Points, in no order, along strands that fork, close into loops and pass close to each other.
In the rows, 100 means zero.
Two points are linked if the straight distance between their rows is under 104. Some points are linked to none.
tetu: 100	75	101	91	102	107	99	120	111	85	89	85	113	100	99	108	129	81	74	120	114	99	82	77	129	104	102	111	99	97	112	79	82	114	115	91	99	126	98	103	111	133	103	97	86	77	95	98	97	69	99	99	119	102	102	90	125	97	116	123	121	95	98	107	96	161	109	75	86	89
fefe: 115	75	104	108	76	81	113	111	113	96	109	94	127	97	63	125	92	95	112	103	85	101	115	123	121	98	84	102	63	96	90	143	129	109	105	132	112	68	74	82	95	113	73	139	92	105	135	95	114	76	113	97	72	99	141	92	109	84	89	81	115	108	112	88	135	64	85	77	113	127
rasi: 107	158	89	117	104	90	103	86	70	98	112	120	106	119	97	85	101	130	94	84	77	108	106	81	65	108	93	95	93	105	89	120	102	81	63	99	101	67	102	117	107	57	104	81	109	123	97	91	76	155	83	84	106	87	95	113	71	92	80	122	63	112	86	86	87	108	95	103	108	103
Puv: 90	126	116	94	107	99	102	93	64	114	86	126	62	84	116	97	90	126	111	88	104	102	102	124	49	111	101	96	79	102	102	106	85	75	118	82	105	117	115	85	93	88	119	82	85	110	99	131	109	120	101	80	102	120	74	124	71	109	74	85	81	96	96	105	92	76	89	139	108	95
lag: 94	64	86	102	87	113	106	91	113	75	94	94	126	103	105	123	134	109	120	94	97	91	91	100	128	120	69	102	109	90	34	125	101	125	87	109	126	94	66	112	125	68	69	107	75	141	115	73	124	102	91	89	91	95	88	83	146	69	142	103	137	140	122	113	123	109	118	93	94	82
Tor: 114	106	120	81	66	91	107	109	62	111	77	80	94	105	83	132	87	131	120	87	71	68	127	120	99	91	108	100	75	111	132	120	89	94	86	123	119	114	98	94	125	79	84	74	82	73	99	137	110	120	94	126	69	119	102	95	104	103	88	100	127	104	94	106	113	62	82	105	107	141
Suf: 110	125	103	110	80	95	98	91	85	112	104	111	95	103	85	112	78	125	110	95	71	103	121	131	81	96	100	100	76	98	95	136	115	69	85	95	105	76	97	87	101	80	85	102	85	125	105	99	96	122	88	89	78	100	106	112	84	99	71	94	83	120	96	91	100	61	84	120	115	115
tugi: 82	109	127	89	91	93	103	110	53	115	105	109	92	94	110	68	86	99	93	95	103	107	93	100	67	91	105	109	75	94	142	101	86	92	108	80	94	120	120	83	91	96	117	69	96	76	97	135	102	103	102	107	120	95	89	109	74	114	81	111	78	66	90	113	95	105	74	100	106	106
puvov: 109	145	98	115	97	95	94	82	84	116	110	114	93	111	93	88	84	125	101	88	79	109	115	108	65	99	104	92	83	106	93	125	108	68	79	86	95	68	107	92	95	75	99	95	97	126	99	96	83	138	87	89	98	104	98	111	67	97	74	97	63	114	91	89	88	75	90	120	108	107
Sogot: 72	103	99	121	103	78	123	100	89	92	130	114	91	82	81	75	129	115	101	100	152	141	91	56	104	96	92	105	97	69	121	95	100	113	113	94	108	84	116	117	93	126	136	121	121	112	103	86	73	90	118	85	122	67	128	105	86	84	90	125	56	68	99	107	118	103	89	68	91	65
vav: 83	108	72	110	129	102	115	84	95	97	88	119	69	98	116	73	116	128	119	93	131	125	78	87	66	139	92	83	121	87	68	71	92	105	112	92	95	109	118	119	93	93	129	105	126	124	86	98	89	119	90	76	120	103	85	114	79	96	109	95	74	91	112	107	95	107	113	123	96	65
ripat: 83	97	81	127	125	92	112	81	124	107	113	112	79	71	98	82	121	106	111	98	149	125	92	76	82	115	96	86	124	79	70	81	101	106	116	85	98	93	118	95	78	122	125	127	115	138	99	75	87	78	100	86	110	87	110	108	72	83	98	80	56	92	128	105	121	64	106	109	93	61
kozu: 83	85	87	83	96	106	101	126	101	62	91	97	116	102	101	109	133	100	92	111	119	142	79	58	119	113	99	91	95	76	94	82	85	114	106	99	120	105	110	132	127	102	110	96	91	104	93	79	85	97	89	76	130	95	99	104	128	102	121	148	111	104	97	118	97	181	107	87	94	82
zur: 106	89	94	85	101	111	83	100	118	99	122	86	108	107	107	78	64	45	71	115	91	75	99	105	123	72	121	94	120	120	134	81	128	104	106	102	58	98	117	82	71	129	96	103	114	62	91	83	101	88	110	137	103	91	97	80	90	120	85	92	108	90	84	84	79	103	101	109	87	100
Nudi: 105	69	73	120	107	106	102	103	142	101	122	78	115	88	105	94	113	68	92	120	122	106	93	78	117	119	82	85	147	91	69	101	123	109	111	87	89	96	99	101	82	133	90	122	97	131	122	44	106	68	113	93	119	86	114	101	111	85	111	94	91	107	128	112	122	95	128	74	89	68
zup: 110	92	127	82	78	97	99	114	75	106	70	78	99	101	93	121	97	115	112	92	85	63	114	103	103	81	119	113	74	111	133	101	79	100	98	115	115	125	91	95	122	99	93	70	84	62	96	151	110	99	106	133	85	117	97	90	113	98	106	95	139	88	94	113	100	84	85	94	102	136
fof: 120	115	113	89	113	111	92	106	84	96	88	95	110	112	115	101	86	105	93	92	78	72	104	115	88	90	100	99	95	118	121	97	95	101	83	104	100	118	97	110	106	82	98	71	88	69	90	122	102	105	90	118	98	111	83	89	117	111	93	109	114	99	86	90	77	117	90	99	99	125
kom: 115	65	92	94	88	107	88	104	128	100	128	79	105	85	104	101	103	41	63	135	124	88	91	83	136	88	104	108	119	97	116	81	116	108	127	93	71	112	114	84	68	159	103	117	105	75	111	78	107	59	126	112	113	94	114	87	100	103	94	98	108	77	99	104	114	103	126	79	89	76
muli: 110	82	86	91	98	109	86	103	123	97	131	83	112	95	106	86	80	40	66	128	107	83	94	92	134	77	113	99	127	108	132	79	127	106	115	94	61	106	119	84	68	147	102	110	117	72	97	75	97	75	120	128	108	92	108	88	91	113	93	100	108	82	91	88	95	106	116	92	88	85
laba: 87	73	133	92	80	88	93	112	88	111	125	97	91	82	91	85	105	75	78	113	129	108	99	87	105	76	101	122	70	85	137	95	98	100	126	75	89	111	115	67	75	137	106	97	95	84	108	116	106	67	123	112	112	83	116	98	80	105	79	98	87	60	84	119	118	96	82	77	112	86
Fufa: 85	79	93	82	114	109	97	113	93	79	79	92	99	87	124	92	113	107	106	109	135	121	61	94	81	135	97	91	107	80	87	56	78	102	132	93	102	148	122	120	109	115	128	86	112	79	94	116	105	96	101	79	136	112	71	114	123	119	127	111	105	86	93	122	75	168	117	110	95	87
meka: 120	94	95	104	104	106	112	100	109	90	108	103	130	117	85	113	104	99	95	94	64	90	113	116	128	89	77	106	92	116	88	123	107	106	70	111	105	77	71	110	121	70	65	113	95	106	110	86	102	102	99	111	83	95	103	80	116	98	115	119	116	124	102	78	107	106	106	82	108	121
lamik: 117	90	113	80	103	112	87	105	123	99	78	91	104	114	94	119	89	88	98	87	86	54	113	114	126	66	118	110	112	129	109	98	100	105	95	135	94	99	79	112	123	96	75	103	99	59	96	123	119	97	113	161	78	131	99	74	133	106	122	76	140	114	96	101	85	89	104	100	90	126
mogi: 84	118	96	105	115	91	108	96	81	110	115	115	84	96	94	63	102	113	97	95	121	117	90	84	78	104	100	98	96	92	121	89	95	99	103	77	86	101	128	97	87	102	131	99	122	99	91	102	78	102	105	101	118	90	107	109	64	99	93	111	60	74	94	94	96	98	91	96	98	76
kamut: 101	118	59	118	140	88	102	87	131	101	131	96	108	111	114	66	95	76	99	119	115	103	81	97	93	115	115	81	164	109	114	55	108	101	93	85	67	102	128	102	79	110	131	103	144	107	77	80	69	113	101	118	115	103	108	113	71	105	117	104	92	91	110	77	80	112	133	95	80	88
zonek: 125	87	97	95	104	104	105	98	121	97	103	95	128	117	80	114	89	91	99	88	63	78	116	127	133	74	90	111	93	127	101	125	113	110	75	124	95	69	68	105	121	76	58	123	100	89	111	89	110	109	104	137	72	111	108	77	116	103	116	104	121	121	100	75	104	93	104	87	105	134
seveg: 96	90	93	92	123	114	95	108	99	95	83	100	90	97	131	87	103	104	103	107	121	104	66	105	87	133	94	88	122	97	84	61	91	100	120	90	95	144	115	110	97	109	120	87	110	85	90	113	103	90	100	83	126	110	75	108	117	113	117	97	105	90	95	109	78	144	118	111	94	83
sov: 101	128	72	132	117	97	99	73	119	125	113	102	97	99	97	81	97	109	107	95	103	124	110	93	77	112	102	85	120	96	59	103	107	89	87	79	89	69	104	99	80	92	110	119	117	147	99	76	78	116	89	84	105	95	101	102	69	89	104	76	55	121	118	93	102	65	107	117	103	91
vore: 104	107	87	96	142	114	85	107	116	80	111	88	125	126	115	100	102	80	74	114	89	92	80	104	104	98	97	83	142	122	122	76	103	112	88	109	76	121	114	113	87	99	110	80	118	77	80	92	84	83	85	113	109	114	90	98	124	127	115	122	111	108	91	79	58	161	127	97	76	112
Til: 117	117	81	124	99	98	86	82	125	131	117	95	110	114	93	84	70	91	96	97	74	117	123	118	95	87	114	95	107	105	82	123	129	86	87	90	73	52	98	80	83	98	80	114	110	125	106	69	98	116	94	95	86	98	110	98	81	103	86	77	67	125	103	79	86	68	95	113	112	116
tagev: 96	103	87	91	105	110	108	117	98	74	101	106	122	112	101	105	122	104	91	106	95	120	91	77	122	107	85	97	102	93	91	94	90	110	85	104	110	98	95	128	122	80	94	94	95	113	93	80	90	96	86	82	118	89	104	98	123	96	114	143	109	111	97	99	97	162	106	84	101	90
Sazif: 96	109	69	102	143	96	92	108	122	82	123	92	119	117	119	86	98	82	88	121	107	102	68	102	99	112	103	79	161	112	117	58	104	103	101	96	70	121	126	111	86	108	127	91	133	92	78	88	74	97	93	110	118	110	97	116	102	121	120	119	106	97	103	83	62	154	137	94	77	95
gemib: 77	85	129	92	94	86	88	105	91	114	134	107	78	72	91	79	102	78	80	108	135	115	99	91	93	76	100	112	80	84	129	90	101	103	131	73	78	104	132	61	65	137	118	104	108	90	103	109	104	69	124	117	107	85	115	109	65	109	77	85	66	60	93	110	116	77	88	96	115	77
Lited: 114	103	92	115	91	110	83	74	113	120	87	96	87	106	109	127	83	112	111	89	64	88	121	146	86	110	93	98	112	100	57	122	110	81	89	95	106	78	74	96	101	69	71	104	86	132	96	90	109	131	84	75	72	112	78	108	106	105	100	74	99	147	116	91	101	60	105	127	107	117
pezu: 96	63	66	126	102	95	104	106	133	90	127	76	142	88	99	95	123	76	100	102	110	112	100	83	118	120	69	82	132	88	48	133	131	118	106	95	109	75	81	102	85	120	80	131	90	150	142	44	113	77	117	86	116	75	117	98	127	73	112	95	98	126	136	111	126	94	121	73	95	78
kolib: 85	126	87	105	127	89	90	71	96	126	117	115	66	100	108	55	88	93	103	98	109	108	99	112	61	108	119	80	110	116	108	73	101	100	109	77	67	97	142	66	70	108	136	95	124	84	93	114	98	118	106	119	111	117	86	105	49	113	87	78	73	89	96	88	72	78	110	143	95	98
bepu: 86	72	133	92	83	93	98	117	80	102	101	87	103	90	99	85	116	81	76	113	125	104	92	80	108	88	108	131	68	84	147	87	76	103	122	75	103	132	99	76	90	135	108	82	94	65	99	126	102	75	115	105	117	88	103	101	98	106	95	112	108	64	89	129	110	129	83	72	106	97
moba: 89	136	91	101	86	95	126	112	71	73	113	125	128	113	94	105	113	111	105	93	85	135	95	50	113	92	88	110	79	86	99	119	96	108	70	124	132	73	90	135	127	58	101	92	103	123	115	81	89	130	91	71	113	66	117	118	114	94	100	163	90	101	86	98	104	151	93	84	113	98
bosak: 106	114	103	83	87	97	126	108	87	68	93	112	136	117	84	126	124	119	105	87	73	96	110	87	126	96	83	120	78	114	107	122	74	113	68	137	136	104	74	122	143	53	85	81	88	99	105	114	101	120	84	102	88	99	98	95	123	94	114	142	135	116	93	91	112	128	101	85	111	134
forak: 96	150	78	118	117	94	105	75	81	95	108	120	104	116	98	82	112	137	106	88	100	121	95	70	67	120	92	92	107	95	66	102	98	98	69	103	104	66	100	133	104	61	115	98	123	138	92	83	67	156	80	69	111	79	90	110	74	82	97	113	61	111	97	94	92	105	103	116	104	85
zisa: 117	88	109	86	84	108	86	95	121	113	78	83	86	109	89	121	72	94	107	91	78	61	122	134	122	81	122	108	105	116	100	110	111	103	103	133	89	87	81	93	115	96	68	118	99	74	102	108	125	105	104	136	59	125	108	81	121	105	102	63	132	109	103	98	97	59	95	111	100	122
Kufod: 95	97	122	79	86	106	74	100	96	118	113	97	88	104	108	80	54	74	91	104	79	82	111	125	96	75	132	95	86	117	135	100	117	99	109	100	63	89	121	67	84	110	97	95	93	66	96	103	110	103	100	132	98	95	89	91	80	117	58	72	97	82	88	95	76	79	74	127	101	117
lusog: 111	70	82	110	100	104	98	106	140	102	126	82	109	87	102	98	107	56	79	132	122	102	93	80	126	106	90	95	136	94	92	90	121	107	119	89	81	102	108	96	77	148	97	120	102	106	120	57	106	61	121	98	117	90	120	96	100	94	100	99	94	89	116	105	121	97	128	73	91	69
Govi: 104	80	119	98	66	86	96	108	104	115	96	92	81	80	75	140	77	108	119	104	99	94	116	134	106	89	105	106	73	96	101	126	111	93	117	118	103	92	92	66	104	118	82	121	77	103	110	114	123	73	95	93	58	110	129	105	100	95	73	69	118	98	96	103	127	42	76	112	121	118
Vulu: 90	113	115	88	93	101	72	85	106	131	113	109	75	100	108	79	61	86	100	102	90	105	109	131	82	80	136	91	87	113	117	106	110	93	116	92	63	77	129	56	78	114	103	101	95	90	94	97	111	108	95	111	93	111	94	109	61	113	59	61	82	97	94	90	77	61	77	144	108	108
nopun: 111	101	106	88	106	110	81	102	102	104	112	92	105	116	108	78	62	67	80	102	76	72	103	115	105	75	120	90	107	127	136	89	124	100	94	102	65	94	114	84	83	108	93	90	102	62	90	95	100	101	99	138	101	95	89	82	95	122	79	95	102	95	81	83	71	105	88	111	90	116
dudu: 104	112	59	128	132	89	104	79	141	109	136	89	110	100	98	70	98	76	101	122	119	110	96	87	97	114	113	82	157	98	104	71	112	102	87	85	72	86	117	101	76	114	123	118	141	127	88	60	66	109	104	114	111	90	120	106	63	90	116	99	72	93	118	78	99	87	124	86	88	84
Por: 114	92	111	90	92	114	88	101	109	103	65	92	94	106	90	145	114	122	121	75	81	58	117	125	121	102	96	104	115	120	74	101	89	102	84	134	116	110	68	122	138	70	71	93	96	87	94	124	118	114	105	132	75	139	88	89	136	92	140	81	145	133	110	109	111	74	120	100	97	127
notug: 74	123	104	89	101	90	121	93	58	83	87	127	79	92	104	75	110	134	117	83	130	144	77	56	72	110	95	105	84	64	101	97	85	109	112	102	132	98	119	143	108	88	133	98	121	114	90	109	91	133	97	62	117	84	92	123	87	100	101	125	67	71	94	123	107	128	89	113	98	75
guti: 84	96	122	82	73	89	119	118	65	86	75	106	104	93	110	93	114	111	103	93	117	129	87	70	94	99	108	121	71	67	123	102	70	97	112	90	134	126	102	118	112	101	116	74	97	87	94	126	103	106	100	66	118	88	91	114	105	106	103	131	102	78	88	131	107	146	79	85	103	96
sura: 88	119	106	122	96	96	107	92	92	104	99	132	84	77	92	110	97	127	116	92	108	125	101	99	79	100	93	98	89	82	62	116	105	76	107	87	114	86	96	92	94	96	107	116	89	149	104	96	93	98	94	69	97	90	104	117	84	88	82	83	68	108	110	110	120	60	91	124	109	78
borus: 102	120	114	77	70	95	124	110	69	71	68	107	119	110	98	124	117	124	114	88	84	103	106	82	102	106	94	116	76	87	107	112	74	106	81	124	150	122	84	128	137	62	97	64	86	98	98	123	111	127	83	72	96	90	91	110	122	94	101	138	127	104	91	109	113	129	89	96	107	121
Redom: 108	80	111	98	64	78	108	109	98	110	96	85	100	95	58	140	82	112	127	101	91	92	119	131	119	95	95	103	61	101	105	141	114	105	104	138	106	81	85	74	109	113	72	128	88	93	119	110	113	85	100	106	52	110	139	101	103	89	87	74	123	107	100	95	136	42	75	98	119	136
Lut: 99	95	100	83	128	116	83	113	111	80	104	78	127	114	103	100	110	72	67	122	97	80	83	93	114	84	106	100	113	120	138	80	90	118	99	111	81	132	106	105	92	121	114	80	102	56	84	115	90	70	93	126	109	110	94	83	128	123	117	120	120	98	85	91	63	163	112	91	76	117
dunal: 105	76	126	91	70	90	110	115	84	95	66	89	96	97	91	122	115	113	106	101	103	81	107	92	114	96	109	124	67	94	124	103	73	100	103	102	130	130	84	92	120	114	96	82	78	80	101	139	110	83	107	103	94	100	106	92	112	89	108	104	139	84	97	122	116	99	87	79	102	113
dudol: 93	95	75	126	122	90	110	87	132	103	129	100	93	84	94	77	118	90	101	116	143	119	91	77	96	113	100	87	139	81	99	75	111	108	109	85	82	95	122	100	77	128	129	125	131	124	99	67	77	83	112	101	116	82	120	108	68	82	103	98	63	81	124	93	114	81	115	84	88	63
vodu: 64	113	100	118	117	75	120	84	78	101	127	119	79	80	79	65	118	120	103	90	149	131	93	63	81	96	97	103	87	74	127	93	88	111	111	87	100	90	125	107	85	115	144	115	129	107	91	96	73	99	106	91	109	70	117	105	66	90	89	117	48	62	103	97	110	88	85	86	90	67
Kol: 110	89	107	101	114	132	72	85	126	117	69	87	71	102	143	115	77	80	103	93	92	62	106	131	89	112	118	87	131	121	72	82	107	91	113	115	107	118	78	101	91	96	84	107	93	79	95	107	128	98	99	109	80	128	64	88	129	115	116	54	127	116	106	100	83	74	110	127	87	104
mobi: 90	116	106	101	102	95	80	84	115	132	116	114	77	86	99	82	76	93	100	96	103	118	109	116	78	82	125	93	90	105	102	104	109	92	119	81	70	75	129	59	73	119	108	112	101	109	98	92	106	94	97	102	91	113	106	113	54	103	70	64	66	99	99	87	91	55	86	138	114	92
vife: 113	99	97	97	107	110	112	109	105	88	100	103	124	113	94	106	110	98	88	104	79	94	104	98	127	91	84	105	94	111	98	107	99	104	78	102	105	97	82	113	116	84	80	102	91	101	103	89	98	89	94	103	101	95	107	82	119	95	109	127	116	111	96	87	101	129	104	76	102	106
lutez: 105	70	131	96	72	91	103	111	92	102	84	92	83	89	90	122	103	101	105	109	110	88	106	103	111	93	103	120	67	90	113	105	89	92	113	94	121	120	92	80	106	119	94	98	77	93	106	129	115	72	110	96	92	96	115	89	103	95	91	89	123	82	94	120	122	80	85	83	107	103
rigab: 115	114	114	90	76	101	91	95	76	115	87	91	79	103	94	128	76	128	115	91	70	75	125	144	84	101	108	95	78	108	116	124	102	79	94	108	108	98	97	89	110	78	85	88	75	95	97	118	109	123	86	103	71	118	96	105	96	108	72	87	109	111	96	98	103	58	83	127	109	126
gefo: 99	110	120	90	104	113	90	100	69	114	76	102	64	85	130	116	84	121	116	94	100	78	106	142	60	116	110	97	84	109	99	97	86	81	119	95	111	134	99	89	98	90	114	79	80	93	101	142	121	110	105	83	91	125	66	112	96	113	82	73	108	98	94	107	91	75	91	135	104	108
kofig: 70	110	97	113	93	78	126	116	79	90	129	109	106	90	85	81	124	109	99	105	130	143	90	47	114	87	94	107	88	75	130	106	100	110	102	96	112	80	108	123	102	118	124	111	116	103	110	85	71	96	118	82	127	67	132	106	93	88	91	145	66	73	86	108	110	132	88	56	98	76
sut: 105	94	92	112	128	131	81	84	118	116	74	99	78	106	152	103	87	89	108	94	95	80	92	125	78	134	101	78	142	121	59	76	104	91	107	95	101	126	87	103	83	89	92	96	96	99	94	99	120	107	96	89	96	123	53	100	122	116	115	64	114	118	105	100	80	96	123	127	91	96
Bok: 71	106	122	100	105	78	88	89	90	123	125	125	69	66	88	80	94	95	97	93	126	122	107	98	71	75	108	99	73	90	115	98	95	96	127	74	84	85	138	56	75	126	121	109	102	105	95	110	101	82	107	111	96	97	110	117	49	101	73	80	54	74	102	94	105	57	79	125	116	80
gen: 103	77	101	85	113	115	89	113	125	84	88	80	120	107	94	115	127	68	65	119	104	74	88	79	137	84	110	116	103	121	127	87	85	118	106	109	90	124	90	106	108	137	100	96	89	60	93	115	101	65	101	135	102	114	101	77	130	101	126	110	135	99	98	98	80	153	116	85	81	109
botu: 81	111	95	103	86	86	126	123	78	87	113	108	116	101	92	88	117	101	94	107	108	133	93	56	121	85	95	110	79	85	127	109	94	105	93	97	117	89	100	117	111	106	108	98	103	98	109	89	82	92	109	81	122	73	127	104	101	95	94	152	87	86	81	105	105	148	87	58	103	87
pef: 91	111	74	119	126	107	106	81	109	109	92	112	79	104	120	80	108	118	115	95	115	118	89	93	73	132	92	82	128	95	54	82	99	95	99	83	95	99	107	109	85	88	113	106	115	138	92	85	86	117	89	78	116	102	85	110	79	93	111	83	73	111	116	104	100	91	115	121	98	72
nuza: 124	112	107	97	108	112	89	100	95	107	95	99	102	117	109	95	76	97	90	92	70	80	110	124	92	88	105	97	99	119	115	100	111	92	83	94	87	97	102	97	97	85	86	88	92	84	94	104	101	109	93	116	96	105	92	88	105	112	86	98	104	104	87	85	82	100	91	106	99	114
nisa: 99	86	130	95	75	94	94	106	91	114	92	101	69	73	93	130	83	109	113	103	106	95	111	129	94	91	107	109	74	91	101	112	98	82	120	96	110	109	99	68	100	111	97	108	74	109	101	122	117	75	99	86	77	107	113	106	92	103	77	72	107	93	94	110	123	52	78	114	115	101
tez: 111	79	100	118	80	91	113	106	112	91	106	100	125	96	75	120	102	98	110	104	86	103	112	114	120	104	74	99	78	91	70	135	127	102	97	111	119	76	71	92	97	101	75	133	86	123	135	86	111	78	110	86	85	88	125	91	115	84	99	91	110	114	117	98	129	76	97	79	109	110
pasu: 96	110	117	85	67	91	127	116	67	78	76	111	112	105	101	111	113	118	109	95	95	119	97	73	107	98	102	119	69	78	116	114	77	100	90	106	144	117	91	122	122	83	103	74	89	98	102	118	107	112	92	69	105	82	100	110	111	98	96	139	115	89	88	118	112	133	82	86	105	107
fadiv: 123	89	101	94	91	101	96	94	121	111	96	90	109	117	83	108	69	90	102	93	64	73	124	135	123	75	109	108	93	119	107	122	120	104	88	122	85	70	82	91	112	90	61	121	99	83	108	87	116	110	100	132	63	110	112	82	114	106	93	84	116	111	97	82	95	73	89	100	106	128
Pipel: 84	108	126	87	88	91	115	109	55	103	86	117	84	89	110	84	99	116	102	92	116	120	91	94	73	100	99	114	73	79	121	108	77	88	115	81	117	125	112	100	99	96	119	74	97	99	95	132	102	104	103	77	112	92	91	114	86	107	88	110	83	75	90	120	106	107	78	98	103	90
raf: 105	104	115	93	105	122	72	89	99	120	76	88	61	96	133	120	70	102	112	91	89	65	115	149	76	107	126	89	102	119	93	89	101	85	118	111	100	117	91	88	93	94	100	94	86	76	97	126	125	110	102	102	80	132	65	100	111	118	91	54	123	107	98	98	80	62	93	139	96	111
Geg: 82	77	95	87	99	99	101	126	102	75	91	90	109	92	101	101	132	91	86	116	130	132	72	65	118	115	104	103	97	74	113	72	79	112	122	87	106	121	113	116	117	128	117	97	96	86	91	90	83	85	102	80	133	94	102	108	118	104	119	139	107	93	96	121	98	178	107	77	89	81
zef: 116	84	112	83	109	115	92	109	123	92	82	87	113	110	94	115	107	78	81	104	93	63	100	95	132	76	111	112	103	126	118	90	94	109	96	117	96	112	82	109	113	117	88	101	89	63	96	119	112	78	106	147	94	119	102	69	130	100	124	94	137	103	97	98	86	119	108	89	89	115
pusen: 107	109	75	129	109	103	89	80	129	126	108	96	104	104	105	89	87	96	101	97	83	116	113	105	91	108	97	90	128	99	54	112	119	87	87	79	89	68	92	95	83	92	86	117	109	148	102	67	92	109	93	82	98	92	97	102	87	98	109	74	70	132	118	93	100	69	109	111	108	101
simo: 108	108	87	108	130	117	93	97	110	108	92	102	91	111	133	86	90	91	95	99	98	97	83	115	85	124	98	81	138	116	85	70	107	95	100	85	86	121	108	103	82	99	106	91	112	91	90	98	97	101	96	95	112	112	75	103	105	115	110	87	102	105	97	91	77	116	121	116	94	90
rike: 104	96	105	82	90	97	122	116	106	74	87	108	133	113	73	132	135	117	111	86	80	90	104	89	142	98	85	122	78	125	101	122	73	116	69	140	131	100	64	116	146	70	77	95	89	94	106	118	98	107	99	123	86	119	101	90	122	84	135	125	150	120	101	96	119	113	112	77	107	138
nol: 116	109	119	81	101	108	97	111	88	90	67	90	111	107	105	123	107	120	106	88	85	68	108	105	97	93	102	109	89	115	112	98	73	105	85	123	120	131	86	121	127	82	96	63	87	66	90	140	109	106	91	119	90	124	84	90	132	98	112	106	135	104	92	100	88	114	97	93	99	135
Nabo: 116	84	108	106	95	117	94	97	117	109	84	98	86	98	108	111	89	95	102	102	91	86	105	119	107	103	94	99	105	100	76	101	111	89	104	92	103	105	86	94	98	100	83	113	87	112	105	90	115	81	97	91	92	102	101	89	111	100	103	79	110	105	109	104	110	83	103	101	103	90
Veton: 111	94	107	87	84	105	105	107	100	91	74	100	109	107	76	142	124	127	120	80	81	71	112	110	130	104	83	112	94	119	83	112	83	108	76	135	124	106	66	118	143	69	73	94	91	95	101	122	108	114	102	125	78	124	96	90	130	85	136	101	151	128	108	106	122	86	118	90	104	131
rur: 104	74	84	125	91	96	108	104	120	90	114	96	134	96	87	108	109	90	106	101	87	107	107	103	121	109	69	92	103	90	51	134	130	109	95	100	115	70	73	99	94	99	76	132	91	140	138	67	111	80	109	83	98	79	117	93	120	82	109	92	103	123	128	101	122	84	107	79	102	96
Voga: 99	125	84	112	102	108	101	91	84	85	99	120	109	117	111	101	112	124	108	91	84	115	94	87	88	122	77	96	113	88	50	107	105	100	76	100	111	77	88	134	112	55	93	92	105	148	95	81	88	139	83	66	111	77	83	114	107	83	107	112	86	124	105	101	99	112	108	114	107	80
Lofes: 114	113	94	112	96	109	95	82	93	94	93	111	102	115	111	124	104	119	108	86	66	90	111	124	90	118	75	101	110	97	50	117	106	90	74	99	113	84	76	118	115	48	76	87	89	138	95	92	98	139	85	73	88	89	72	107	110	90	106	100	101	143	109	94	102	90	109	117	106	106
geka: 79	112	76	104	130	85	113	88	87	97	103	112	80	95	104	62	110	122	109	96	135	122	77	88	69	128	97	90	116	87	106	66	86	105	110	85	86	114	130	113	94	98	142	100	138	97	84	106	81	116	101	92	123	98	98	116	74	104	107	112	74	72	101	96	85	122	109	110	91	73

A piece is two or more points that can be reached from each other along the links. Count, over all rows, the pieces, the separate loops (a circle has one, a figure eight two, a Y none), the forks (points with three links) and the tips (points with one).
pieces: 5
loops: 2
forks: 3
tips: 9

A fork is a point with three links, a tip a point with one. Leave the first point through the second and follow the links. Name the first fork or tip that comes.
rur, pezu: nopun
zef, lamik: gen
botu, kofig: Til
nopun, Kufod: bepu
Lited, Lofes: zup
Puv, gefo: Fufa
tugi, Pipel: Por
bosak, borus: tugi
Suf, puvov: Lited
